Each row is a point on a landscape with many valleys, with its height.
A ball rolls from a point to the lowest of its 2 nearest points, and stops where none of them is lower. Distance is the straight distance between rows; heights are no part of it.
Q_787 h=7.30: [ 88  54 101 124  85 137 154 102 123 148 127 150 129 179 108 161  98  90
 165 134 100 120 111  79]
Q_100 h=3.66: [128  51  76 101 158 205  96 118 137 150 121 150 149  99  79 164 136  96
 179 158 108 114 105  93]
Q_514 h=3.67: [113  97 128 106 182 160 143 131  97  92 124 133  76 155 157 158 110 140
  91 116 178 128 132 117]
Q_637 h=3.74: [161 158 159 143 108 139 181  79 120 122  92  99 117  95 126  60 176 186
 131 137  97 147 144 163]
Q_485 h=2.81: [146 124 147 161 193 166 108 133 100 141 166 112  94 150 138 129 189 135
  59 117 178 168 165 154]
Q_750 h=2.45: [150 131 182 214 100 126 174  96 121 142  89  71 134 167 156  91 178 147
 152 165 110 115 146 167]
Q_655 h=2.63: [155 158 127 137  63  87 192 160 118  95 111 164 141 100 113  74 121 152
 146 135 107  72 120 154]
Q_353 h=3.31: [135 100 139 134 186 148 127 138  91 136 173 148  93 155 127 135 157 142
  51  91 175 145 166 147]
Q_154 h=1.71: [133  96  93 145 132 149 112 112 155 160 111 111 112 138 111 142 141  78
 158 163 104 150 134 129]
Q_654 h=1.88: [114 120 134 150  95  53 151 119 129 125 144 145 184 175 116  83 113 103
 128 101  97 105 129 113]
Q_702 h=1.70: [131 116 113 107 100 153 134  77 138 122 108 102  98 133 131 110 114 147
 121 157  96 140 140 128]
Q_138 h=1.13: [133 140 107 140 170 142 118 126 154 143 107  96 103 104 115 117 162  94
 146 147 131 168 129 142]
Q_678 h=5.86: [111 152 114  87 188 157 109 121 139 121 137 112 111  80  94 118 153 127
  92  92 146 179 130 129]
Q_701 h=4.22: [134 118 150 141 108 129 148  83  88 162 149 131  84 125 143 122 138 163
 108 114 115 157 168 138]
Q_217 h=5.77: [129  57  97  95 146 175  36 111 128 151 150 143 150 150 138 200  99  99
 122 142 141 151 144  96]
Q_966 h=2.21: [125  96  90  76 140 191 117  85 143  97  98 121  92 101 112 122 108 147
 107 152 108 147 120 118]
Q_292 h=4.51: [118 128 122 101 110  98  86 165 139 158 169 168 161 108 107 179  77 116
 138 101 119 108  94  90]
Q_406 h=6.38: [ 89 104 112  88 143 189 105  53 130  93 124 122  99 130 133 108 124 142
  62 116 136 174 163 127]
Q_612 h=3.97: [165 144 172 163 132 164 161  84 113 111 115  97 126 128 137  58 193 178
 104 137 125 148 147 167]
Q_729 h=8.18: [102 166 137 141  66  57 143 184 144 130 138 144 154 151 154 160  90 115
 171 126 119  90  81 104]
Q_850 h=3.16: [137 148 201 171  50 106 167  75 126 160  89  55 181 129 136  83 168 177
 157 138  63 115 138 164]
Q_873 h=1.50: [120 141 173 171 110  58 166 114 102 130 154 147 180 160 132  73 144 130
 119  73 123 117 155 123]
Q_727 h=4.59: [135 156 141  98 156 115 143 179 114  94 129 136 115 115 133 137 102 142
 112 115 165  97 101 122]
Q_376 h=2.92: [ 98 135 138 126 166 156 103 100 126 118 124  98  98 155 175 168 128 101
 114 123 183 165 151 111]
Q_882 h=4.04: [118  26  74 111 132 220 100  98 121 154 119 147 115 125 106 179 124 107
 157 173 107 130 121  98]
Q_109 h=2.75: [147 112  75 122 155 125  96 155 181 100  93 114 172 136 106 105 135  74
 162 163 108 120 104 128]
Q_689 h=4.19: [114 110 118  90 175 139 150 154 128  84 109 149 112 136 127 151 101 118
 126 114 166 113  98 101]
Q_626 h=4.20: [117  89 111 115 142 167 135 114  94 132 122 140  53 135 150 165 111 152
 112 142 141 145 138 123]
Q_53 h=2.15: [120 195 121 152 106  57 113 222 138 139 155 165 169  89 112 142 120 107
 145 107 154  82 109 145]
Q_463 h=3.27: [147  95 108 142 157 118 123 204 117 133 129 168 139 152 125 173 111  77
 158 146 175  88 108 113]
Q_194 h=2.08: [142 133 157 183 121 112 176 114 118 129 104 107 116 161 150  98 158 127
 147 144 118 117 140 150]
Q_770 h=2.26: [137  82  95 126 165 156 112 126 153 111 115 135 139 145 108 134 123  83
 138 141 136 134 123 111]
Q_459 h=2.82: [126 143 183 194  74  97 156  91 130 171  98  53 157 162 149 104 165 135
 170 159  81 120 138 162]
Q_537 h=4.50: [120  62  86 110 125 174 146 109 110 154 121 163  85 101  93 156 114 131
 152 144 102 127 113 114]
Q_500 h=3.81: [165 111 113 122 111 102 130 163 117 112 147 170 152 130  96  93 101 124
 103 128 128  88 122 133]
Q_402 h=4.99: [154 176 149 117 178 113 135 204 101 116 155 130 116 116 125 130 133 152
  90 103 189 105 115 156]
Q_344 h=1.67: [134 137 141 172 155 101 152 140 128 123 117 114 130 168 150 104 149  99
 141 133 149 115 130 135]
Q_672 h=2.67: [127 122  91 124 135 138 130 176 145 168 124 165 114  61  81 164 126 100
 186 144 117 108  94 129]
Q_93 h=4.98: [130 199 183 131  88  98 101 105 136 155 143  78 127  99 161 134 115 178
 141 129  96 144 120 136]
Q_647 h=3.22: [128 176 147 126  56  68 167 122 122 152 144 147 141 103 127 126 109 164
 143  99  84 113 130 127]
Q_4 h=4.30: [149 163 148 105 141 170  95  84 132 100 123  73 113 112 157  94 138 171
  88 146 134 163 139 142]
Q_268 h=1.68: [108 193 128 123 130  76 132 192 155 133 137 152 143  79 112 151 122 124
 161 101 136 102  86 131]
Q_918 h=2.16: [108 134 112 143  82  54 177 140 127 107 127 166 180 135  98  72 120 107
 150  99 103  86 125 121]
Q_492 h=2.93: [131 154 149 130  66  81 183 133 118 119 118 139 135 131 137  99 101 159
 142 128  98  91 118 131]
Q_67 h=3.19: [109  94  93  69 216 208 117 130 130  86 103 131 113  96  92 148 130 115
 116 108 171 135 111 112]
Q_511 h=7.07: [106  37  89 120 107 166 127  76 135 127 132 153 131 174 102 134 108 101
 113 132  94 128 142  97]
Q_657 h=4.86: [126 155 117  85 102 106 113 157 143 161 169 176 139  57  87 159  87 153
 137  98  97 118  95 111]
Q_673 h=3.85: [178 102 105 154 139 118  94 182 146 123 125 127 147 169 141 143 123  80
 148 167 153 107 126 134]
Q_156 h=2.73: [141 147 117 147 136  90 132 224 124 122 135 161 143 123 124 149 114  97
 154 129 180  71 103 137]
Q_724 h=5.22: [147 165 124  92 135 127 119 157 131 138 150 146 101  60 108 137 109 166
 120 119 120 129 110 141]
Q_714 h=2.20: [102  89  93 115 108 174 117  68 157 146  96 104 106 137 114 147 129  89
 143 160  96 159 138 115]
Q_33 h=5.52: [118 173 127  94 170 135 119 150 139 140 130 124  97  65 111 154 125 136
 132 107 139 149 107 122]
Q_308 h=8.01: [114 143 137 161  72  73 160 192 114 158 141 164 131 141 139 161 100 109
 175 137 140  87 100 114]
Q_46 h=3.95: [133 149 144  98 140 174  74  85 127  91 121  80 109 150 183 137 105 161
  87 157 148 155 138 128]
Q_884 h=5.28: [124 208 162 148  83  70 115 135 160 165 129  88 151  92 146 122 136 161
 158 133  78 128 115 153]
Q_467 h=5.37: [150 170 181 135 183 128 162 171  79 121 145 115  91 123 153 128 147 170
  91 101 189 120 132 153]
Q_149 h=6.84: [102  89 109 113  98 137 116  45 155 121 132 121 147 167 110  95 115 110
  95 126  80 151 157 109]
Q_887 h=3.49: [153 157 173 145  70 134 163  74 126 149  97  68 117 107 141  94 152 189
 147 154  73 135 142 166]
Q_516 h=7.54: [124  89 130 145  73 101 156 119 119 146 131 137 124 196 140 147  97 106
 143 147 109 110 121 103]
Q_437 h=3.82: [131 115 150 142 147 124 121 109  90 149 164 139  98 147 138 136 128 142
  84 105 142 143 157 130]
Q_872 h=6.13: [114 116 111  88 180 179  98  91 128 114 142 123 103 118 114 118 149 135
  62  99 152 182 158 130]
Q_11 h=4.63: [124 163 159 120  97 111 130 105 111 152 145 111 101 112 153 151 105 169
 125 121 107 145 132 117]
Q_256 h=1.14: [125 161 175 185 126  69 159 126 114 121 131 120 197 146 128  47 177 136
 132  91 114 126 135 146]
Q_270 h=1.16: [100 226 153 122 125  54 154 177 144 129 146 146 152  60 117 130 137 158
 146  67 131 117 111 141]
Q_333 h=4.64: [ 91  83 104  85 118 177 138  96  99 144 127 158  64  99 121 173  95 159
 131 127 114 146 122 108]
Q_935 h=3.46: [150 149 109 128 127  92 121 176 156  94 123 134 168 123 109  82 120 112
 126 138 131  93 103 140]
Q_410 h=3.15: [137 102  92  91 168 180 100 169 144 147 123 153 132  58  84 174 123 116
 173 150 129 102  84 109]
Q_759 h=7.78: [110 129 149 169  84  78 188 141 101 160 133 144 108 165 144 145 118 115
 164 128 124 113 120 110]
Q_465 h=4.91: [156  74 105 114 164 187  47 120 135 107 122 120 110 176 179 184 122 106
 101 163 167 163 168 133]
Q_696 h=3.54: [130 172 133 102  69  68 178 148 112 153 159 187 145  62  97 123 115 169
 138  66  96 122 144 130]
Q_823 h=4.42: [182  90 109 132 152 149  60 144 146 118 114 109 135 187 169 175 120  88
 136 172 157 146 152 131]
Q_643 h=2.23: [106 157 114 138 143 106 129 184 152 169 124 147 121  77 103 176 127  92
 195 122 130 116  83 116]
Q_796 h=6.63: [ 90  96 128 117 106 159 143  30 129 112 136 134 112 153 120  95 143 136
  73 102 103 175 187 123]
Q_119 h=5.34: [129  61  89  96 129 200  37  87 136 130 130 126 115 157 156 180 107 120
  92 169 144 163 167 117]
Q_449 h=4.21: [147 144 162 137 133 181 125  62 129 100 124  87 124 125 141  62 199 174
  65 136 120 180 157 160]
Q_752 h=1.69: [138 147 125 144 174 132  78 124 157 135 133  87 137 141 133 119 162  89
 120 136 142 174 145 136]
Q_920 h=1.17: [136 149 160 185 149  73 138 164 123  96 122 115 181 187 156  83 144 105
 132 121 155  92 121 134]
Q_52 h=2.74: [109  62  86  66 173 202 106 110 119  89 116 147 116 114 113 155 107 136
 110 129 140 133 114  99]
Q_478 h=3.13: [142 131 104 129 175 117 136 159 160  69  99 120 161 148 117  80 147  92
 129 140 145 114 108 135]
Q_768 h=3.47: [ 91 141 133 110 124 180  86  67 140 110 106  88 105 158 196 167 113 115
 110 153 161 170 156 118]
Q_586 h=1.51: [112 181 176 176 132  62 139 152 124 103 123 105 201 153 157  76 149 128
 141 101 134 101 115 137]
Q_605 h=4.14: [151 121 116 114 101 101 109 170 119 139 162 165 138 126 117 142  78 134
 122 127 119  96 103 115]
Q_808 h=2.24: [137 142 139 139 185 155  82 123 129 135 147  95 107 140 147 143 163 109
  90 126 174 175 159 139]
Q_901 h=2.37: [118 169 128 141  64  51 184 160 122  88 118 168 190 109 109  57 133 138
 149  96 105  68 127 145]

Call two points neighbours if one is among the 2 nearest of the other. Go from one point of each pair to the other, from neighbour to neighbour, staying as low as possible. Name the highest point that can't be avoided.
Q_256 and Q_138 -> Q_4
Q_514 and Q_138 -> Q_689
Q_702 and Q_138 -> Q_714
Q_256 and Q_920 -> Q_586

Where does a ball stop that starts at each point below?
Q_465 -> Q_270
Q_612 -> Q_920
Q_4 -> Q_138
Q_647 -> Q_256
Q_93 -> Q_138
Q_410 -> Q_270
